Each scene shows the same named points in several views. A view is turned or mirrored, and shifted as a whole, has a little noise and may leave points out.

Scene 1
View 1
q_290: [  1.6  10.5  16.6  -6.2  22.1  -0.8  18.4 -33.8 -30.6  26.3 -12.4 -14.0
   4.2 -19.0 -22.3 -13.1 -29.8  21.2  -2.6  10.4  41.4  29.7]
q_712: [ 20.6   5.3   4.5 -18.8 -15.1 -20.8   8.5 -36.9 -34.0  27.0 -26.1 -25.4
  18.8 -67.3 -10.0  49.6 -48.3  36.9 -14.0  28.4 -17.1  -9.3]
q_960: [ 28.2   2.4  35.9  19.3   5.0  10.4   0.4 -15.2 -40.1  28.3 -23.2   5.4
  13.2 -22.7   7.7   0.9   2.4  26.7 -14.3  -6.7  74.7   3.6]
q_863: [  6.6  19.3   1.2 -29.5   1.0  -3.5   8.3 -18.0 -11.1   2.1   2.8 -12.3
  21.9 -35.5   7.2  19.3 -11.9  12.8  -2.7   7.0   3.4  11.2]
q_673: [  4.8  48.0  34.2 -58.1  25.6 -22.1  40.1 -47.7 -13.5   1.5  14.9 -13.6
  28.7 -50.4 -12.6  -0.6  -0.8 -31.3 -14.0  -2.9   9.9  18.8]
q_336: [ 13.4   7.9  -5.6 -13.5 -12.4  10.9 -19.8   9.0 -11.4  -1.9   1.7  -5.2
  24.4 -21.7  27.4  34.9   4.2  24.6   2.7   1.3  12.8   3.0]
q_523: [  3.5  31.6  11.4 -50.5   2.6 -22.6  24.0 -38.4 -17.7   4.1   2.3 -18.2
  25.4 -59.3  -7.2  34.7 -21.1  -8.2  -9.2  11.0 -16.9   6.3]
q_404: [  1.2   8.3  21.4   3.1   6.1  11.9 -15.6   0.7 -35.3  23.8 -15.0  -3.3
   6.2  -5.4  -3.3  29.3  -3.6   9.3   1.7  -3.5  40.8  19.3]
q_153: [  0.9  24.5  -0.3 -35.6  10.3   1.7  12.7 -16.4  -4.6  -7.6  16.2  -7.6
  23.3 -23.1  10.5   3.8  -1.8   2.3   2.5   0.7  13.4  21.2]
q_852: [ 14.4  23.9  37.0 -23.2  23.9  -8.7   5.5 -34.4 -27.2  29.2  -9.4 -17.9
  15.6 -29.4 -20.7   0.6 -10.2   6.1 -12.4   5.8  27.7  17.2]
q_23: [ 17.2  33.5  11.8 -54.7   9.6 -16.2   0.8 -27.3   0.6   6.5  10.5 -27.8
  31.1 -46.9  -1.2  16.8  -6.4   7.5 -11.2  13.8 -19.6   7.2]
q_760: [ 11.7  19.2  -7.2 -37.6  -8.1  -8.0  -5.3 -12.8  -6.2   1.6   5.1 -23.8
  27.8 -43.6   8.8  36.7 -15.2  20.2  -1.6  14.9 -21.8   3.8]
q_128: [ 14.4  27.3  21.0 -32.3  13.9 -13.9  34.1 -44.1 -18.9   8.6   1.0 -10.8
  24.6 -46.9  -5.9  -3.9 -14.8   2.2 -12.7   4.7  22.8  12.6]
q_682: [ 16.9  19.3   7.3 -29.0 -14.6  -4.2 -16.1  -2.1 -14.6   2.8  -1.2 -12.0
  29.0 -42.4  19.7  54.8   2.2  11.9  -6.6   3.9  -6.7  -7.2]
q_869: [  7.2  29.5  17.4 -35.3  23.2  -2.9   8.8 -25.7  -6.9   7.2  10.1 -17.1
  21.1 -22.4  -7.4  -8.0  -1.6   2.0  -3.2   2.9  19.3  25.9]
q_97: [ 11.3  21.7  -0.4 -22.3   0.8   3.0  33.2 -21.4  -8.2 -17.8  16.3   6.5
  29.5 -35.7  27.3  -5.8   4.0   3.1  -3.3  -9.9  38.0  12.1]
q_966: [  1.2  -2.2 -27.2  -5.1 -14.2  11.8  -2.8   0.1 -16.1   0.1  -3.2  -7.0
  14.4 -19.9  17.0  25.6 -26.6  40.3  11.3  13.4   8.8  13.7]
q_728: [ 15.9   8.7   4.9  -6.8  -4.5   1.5  20.8 -23.7 -25.4   5.5  -7.0  -0.6
  21.2 -39.5  12.6   9.4 -16.2  23.2  -7.3   2.9  32.6   5.1]
q_603: [  3.2   3.6 -21.7 -20.8 -21.4  -0.2 -16.1   0.6 -17.7   3.4  -7.4 -16.8
  18.2 -36.1  13.6  58.9 -29.0  32.5   6.0  19.3 -21.0   0.9]
q_48: [ 16.0  21.0  -8.4 -42.2  -6.5 -13.8  12.7 -26.9  -3.4  -1.6   7.7 -20.9
  32.4 -53.6  10.9  22.8 -19.2  21.1  -6.8  17.0 -18.5   0.4]
q_352: [ 13.3  20.1  -6.0 -49.9  -5.2  -7.2 -49.2   3.8   5.5  14.0   3.6 -41.3
  27.6 -29.7   4.3  54.9 -10.1  29.9   0.0  25.5 -53.2   2.9]
View 2
q_869: [  9.4   3.7 -20.9   7.1 -12.5  10.2  -7.5   6.4 -40.7 -10.3  15.0  13.0
  -4.2  -2.6   3.8  34.2  19.7   1.7 -11.7  16.1  -4.4  32.9]
q_48: [  3.8   5.6  -1.6  -0.5 -34.9  20.4 -17.2 -16.1 -35.9   2.0 -25.0  -9.7
  -6.1  -3.5  -6.3  17.6  -8.5 -21.8  -1.3  17.9 -11.9  -3.1]
q_682: [  5.8   7.0   3.6  30.7 -16.3  16.5 -13.1 -19.6 -24.1 -20.1 -32.9 -11.9
  13.6  12.4   6.5  14.6  -2.8  -3.0  -2.8  24.9  -0.5 -10.4]
q_966: [ -0.1  36.6  13.5  31.0  -1.3  -9.7 -13.5  -9.9 -37.8 -11.3 -30.0  -4.3
  -1.7  39.7  -6.1  38.0 -22.5 -35.3  -9.1  -0.7   8.0  17.3]
q_673: [ 12.9  -1.3  -9.0  -9.2 -28.2  19.5 -13.9   7.8 -21.8   4.2  25.5  14.0
 -19.9 -42.5  12.2   8.0  35.5  20.7   3.8  31.7 -19.2  25.5]
q_23: [  5.0 -12.5 -11.9   0.3 -41.7  26.3 -10.4 -10.5 -35.4  -6.6  -6.9  -4.7
   5.1 -13.9  -4.0  15.3   4.7  -2.5  -8.8  21.8 -10.7   1.9]
q_760: [  1.8   2.8   3.7  16.3 -34.7  16.1 -14.5 -19.6 -33.5  -9.4 -27.6 -11.1
   8.3   5.8  -6.0  15.2 -10.9 -17.0  -9.0  13.2  -4.1  -3.9]
q_153: [ 13.6  13.6 -15.4  18.9  -8.0   6.9 -20.1  -7.2 -40.3  -5.9   0.8   5.9
  -5.7   3.5  10.6  20.6  18.7 -13.5 -14.7  13.9  -7.9  26.1]
q_97: [ 19.5  29.9 -22.9   9.8  18.4   7.9 -27.8  -8.3 -38.4   3.5 -10.5   7.7
 -28.8   2.1  23.4  26.1  26.7 -19.0   4.1  26.5 -15.8  21.3]
q_728: [  4.4  31.5  -3.4   5.0  12.1   4.1  -9.2   2.6 -29.7  -6.7 -21.1   3.5
 -18.8  15.4   4.4  48.2   0.0 -10.6  14.5  26.8  -3.8  13.2]
q_290: [ -4.8  27.9  -2.3  -4.3   1.0  -7.6   7.7  27.6 -35.3  -9.5  14.8  19.0
 -17.0  11.8 -10.3  66.1  -2.5   2.8   3.2  11.6   5.9  45.7]
q_352: [ -3.8 -21.6   0.2  31.1 -58.4  25.5  -3.9 -27.1 -40.5 -28.7 -32.1 -22.2
  43.9  20.4 -16.4  11.4 -25.0 -14.8 -28.2   5.2   6.5 -14.9]
q_852: [ -1.5   5.9  -9.5  -1.6  -8.6   9.8   9.4  21.6 -28.5 -18.1  13.7  13.8
  -3.9  -0.4  -4.1  53.1   9.0  24.0   4.9  27.0   0.9  26.6]
q_960: [  3.9  35.4 -18.8  12.4  47.9   0.8  11.6  22.1 -28.4 -31.7 -15.7  13.0
 -10.8  35.4  10.4  82.5   8.1  18.8  22.4  41.5   9.5  20.0]
q_128: [  4.6  14.7  -9.1 -13.6 -11.1  13.0  -8.1  10.2 -29.5   1.6   5.8  10.4
 -22.8 -16.3   1.6  37.3  14.1   5.7  10.4  29.0 -12.5  22.0]
q_523: [  2.3   2.8  15.7   0.1 -42.6  15.1 -12.2  -5.7 -17.0   2.5  -5.1  -1.2
  -8.6 -25.0  -3.2   6.6   3.3   5.4   4.6  23.4 -11.4   3.4]
q_603: [ -3.8  16.6  23.1  31.0 -28.2   4.1 -10.7 -21.4 -27.8 -16.3 -44.3 -16.6
  11.8  27.5 -10.4  21.9 -31.3 -26.0  -5.7   6.4   6.4  -8.6]
q_712: [-17.5  14.7  32.5 -12.0 -38.6  12.5   8.0   1.3 -14.3  -5.4 -36.3 -12.3
  -4.5   2.2 -28.5  43.7 -41.2  -2.8  23.7  22.2   0.4 -16.1]
q_404: [  1.5  26.4   2.3  40.4  18.6  -8.2   4.8  12.6 -22.3 -35.5  -7.1  10.3
  10.3  35.6   8.5  51.2   2.2  15.6  -1.0  19.3  16.8  28.0]
q_863: [  5.3  13.0  -2.9  14.0 -15.1  10.8 -13.8  -7.2 -33.0  -9.1 -12.5  -1.7
  -3.9   6.2   1.4  25.4   1.6 -11.2  -5.6  17.0  -3.9  12.5]
q_336: [  9.3  17.8 -10.8  39.7   7.4   7.8 -14.4 -17.8 -37.4 -25.9 -35.3  -8.3
  12.2  35.8  10.7  30.9  -1.5 -16.8  -9.4  19.0   4.8   0.9]
View 3
q_290: [  4.3 -19.6  15.3 -33.9   5.4  15.6 -15.2   8.7   4.0  12.8  29.0  -8.2
  12.2  -5.4  15.9  -5.9   3.9 -24.7 -10.5  36.0  -8.1  21.8]
q_153: [ 17.5 -32.0  14.8 -19.0 -17.5  16.5   8.6  -3.0   8.7   5.2 -20.8   2.4
  -1.2   9.2  -3.9 -17.3   9.8  15.3   6.6  14.1   2.0   7.8]
q_48: [ 20.5 -16.0 -18.9  -1.7 -15.4  14.5  17.1  14.0  18.4   5.3 -38.2   3.6
  -4.6  37.9 -11.3  -8.4  22.3 -16.4  -7.7   3.4   8.1   6.9]
q_128: [ 16.3 -18.4  12.4 -21.2 -15.7  14.5  -3.4   4.4  14.5   1.7   6.8  -5.1
   0.9  34.6  -5.8 -20.7  -4.3 -26.4  14.5  23.6   8.8  18.7]
q_23: [ 11.2 -16.0 -14.9   5.2 -21.9  17.4  -0.5  -2.2  22.5  18.0 -38.2   2.6
  -1.7  40.4   1.1 -17.7  16.6 -12.1  15.3   5.2   4.3   7.5]
q_336: [  8.8 -36.6   4.7  10.1 -23.2   8.6  35.1   3.3   8.4  16.0 -26.1  34.6
  13.7  -5.0  -2.2  -2.9  18.1  14.4 -38.2  17.6   4.4   3.8]
q_523: [ 12.0 -10.5  -9.7  -5.9 -20.1  28.7  -0.4  10.0  19.3  10.8 -27.1  -3.9
 -23.6  54.2  -2.0 -11.4  -4.6 -23.2   5.1   8.1  15.1  -5.8]
q_712: [  5.6   0.5 -37.3   6.9  -2.4  19.1  12.3  34.9  19.7  19.8 -10.3   6.8
  -5.6  44.7   3.6  10.7   9.6 -62.0 -45.3  17.4  10.4   3.7]
q_673: [ 14.7 -17.6  18.6 -20.3 -30.1  25.8 -16.0 -12.1  19.4   5.3  -8.1 -12.2
 -16.6  53.4  -1.5 -33.7 -17.9 -15.0  47.5  17.4  14.0   8.0]
q_852: [ -0.2 -19.2  11.6  -9.5 -14.3  14.2 -15.5  -5.0  12.7  23.5  17.0   1.7
  12.9  15.2  19.7 -16.3  -4.9 -27.0   6.5  34.3  -0.6  19.3]
q_603: [  6.2 -19.2 -26.1   8.3  -7.5  22.4  29.5  25.2   9.3  20.2 -42.3  22.2
  -8.8  12.3   2.1  12.2  24.4  -7.2 -55.4   6.2   4.2 -11.7]
View 4
q_863: [ -4.4 -13.1 -42.7 -10.3  -3.3  -4.8  21.5  -5.1  -2.8  20.4 -24.5  -3.3
  -9.8  -9.3  -4.8  -5.1  -5.9   4.5  -6.4   0.6 -17.6  23.3]
q_966: [  6.0 -20.7 -31.5 -35.6  -6.0 -25.3   2.8   6.3 -11.3  24.0 -35.2 -15.8
   3.2 -28.6   1.9  -1.5 -23.1 -28.5  21.6   6.5 -13.3  32.2]
q_97: [  5.6 -17.8 -46.3  -2.1  -6.8  -9.0  41.2   2.4 -27.7  35.9 -46.2  10.1
 -19.6   6.6 -15.3 -15.5  22.8  15.8   5.4  11.1 -25.6  44.5]
q_728: [  3.5 -18.6 -35.9  -2.0   0.0  -8.5  16.9  23.5  -7.6  36.4 -34.3   9.8
  -7.4   0.3 -15.0   3.7   7.4  -8.4  13.6   0.6 -20.4  27.2]
q_852: [-10.0  -5.8 -47.6  12.8  -4.5   0.7   1.6  -5.0  17.5  19.4 -15.2  20.1
 -23.9   6.3 -28.8  28.5  17.4  -8.2 -10.2 -11.6 -29.6  17.0]
q_352: [  3.7  -7.5 -50.5 -22.7   7.6  10.5   2.9 -29.2   4.0   3.1  -3.2 -36.1
   4.2 -30.1  32.2  -4.0 -60.9  -4.0 -38.8   4.5  -3.6  -9.5]
q_712: [-15.0 -17.9 -17.9  -9.6  12.1   8.5   2.7  34.4  41.2  22.1  -9.2  -1.5
  25.1  -9.3   4.9   3.5 -30.9  -2.7   8.4 -25.4  -0.5 -10.3]
q_404: [  3.2   3.1 -45.2   1.0  -8.2 -32.0   3.5   4.3 -16.9  29.4  -8.6  15.3
 -19.5 -20.2 -20.1  29.6  -4.1 -45.6   2.3  10.7 -34.1  27.6]
q_153: [ -3.9 -11.5 -51.3 -11.4 -10.8 -10.3  27.1 -21.4 -13.4  17.5 -33.4  -2.3
 -21.9  -6.9 -11.1  -8.1   7.8   8.4  -8.7   6.3 -22.9  37.2]
q_23: [ -8.1 -12.0 -50.6  -3.1   0.6  16.8  23.0 -21.3  12.2  11.0 -17.0  -7.5
 -10.2   0.7   1.1  -7.3  -9.3  26.4 -30.0  -7.3 -12.3   8.0]
q_682: [  4.1  -1.6 -44.6  -0.9   8.0  -5.3  32.3   6.7 -16.6  27.9  -3.6  -2.3
   2.4 -17.1  14.1  -8.7 -33.4  -3.5 -21.3  10.0 -11.7   6.7]
q_760: [ -3.3 -13.0 -42.0 -17.2   2.5   1.6  20.9  -7.9   3.0  15.4 -17.3 -16.0
   4.0 -15.1  13.0 -13.0 -29.8   9.0 -14.7  -0.5  -8.4   9.2]
q_128: [-14.0 -14.0 -41.4   6.8  -5.6   4.0  24.0   1.7  16.1  22.6 -29.1  16.8
 -16.7  13.0 -24.4   2.6  24.0  19.8  -2.7 -13.6 -23.0  24.3]
q_523: [-28.1  -6.6 -38.9  -3.6  -3.4   2.5  36.0  -7.7  27.0  11.2  -6.6   5.4
   1.7  -3.5  -6.1 -16.3  -6.7  32.7 -13.1 -18.5 -10.8  10.5]
q_960: [ 17.3  -9.1 -41.9  22.7   3.2 -14.1  -0.1  39.0 -21.5  50.0 -27.4  32.1
 -23.3   6.0 -29.5  40.9  19.9 -45.0  13.4  11.0 -35.8  25.9]
q_603: [  1.1 -14.1 -31.8 -29.0   3.8 -13.5  11.2   7.9  -1.0  19.7 -13.4 -20.3
  16.6 -32.3  18.5 -11.2 -47.1 -14.7   2.0   3.9  -3.9  10.1]
q_869: [ -5.9  -9.6 -54.1  -1.6 -12.3  -1.3  14.4 -25.7   2.1  13.8 -30.5   4.9
 -30.5   1.7 -21.1  10.1  18.5   6.8 -14.9  -1.8 -29.7  31.3]
q_336: [ 17.2  -8.7 -46.7 -10.3   3.0 -13.9  19.5   3.5 -34.2  31.0 -23.1  -9.3
  -7.1 -19.4   8.8  -1.3 -26.0 -22.5  -7.2  22.9 -18.3  22.8]

In a view up to two points have been moved. Name them for each view, in the order of its rows, or write none.
view 1: q_966
view 2: q_682
view 3: none
view 4: none
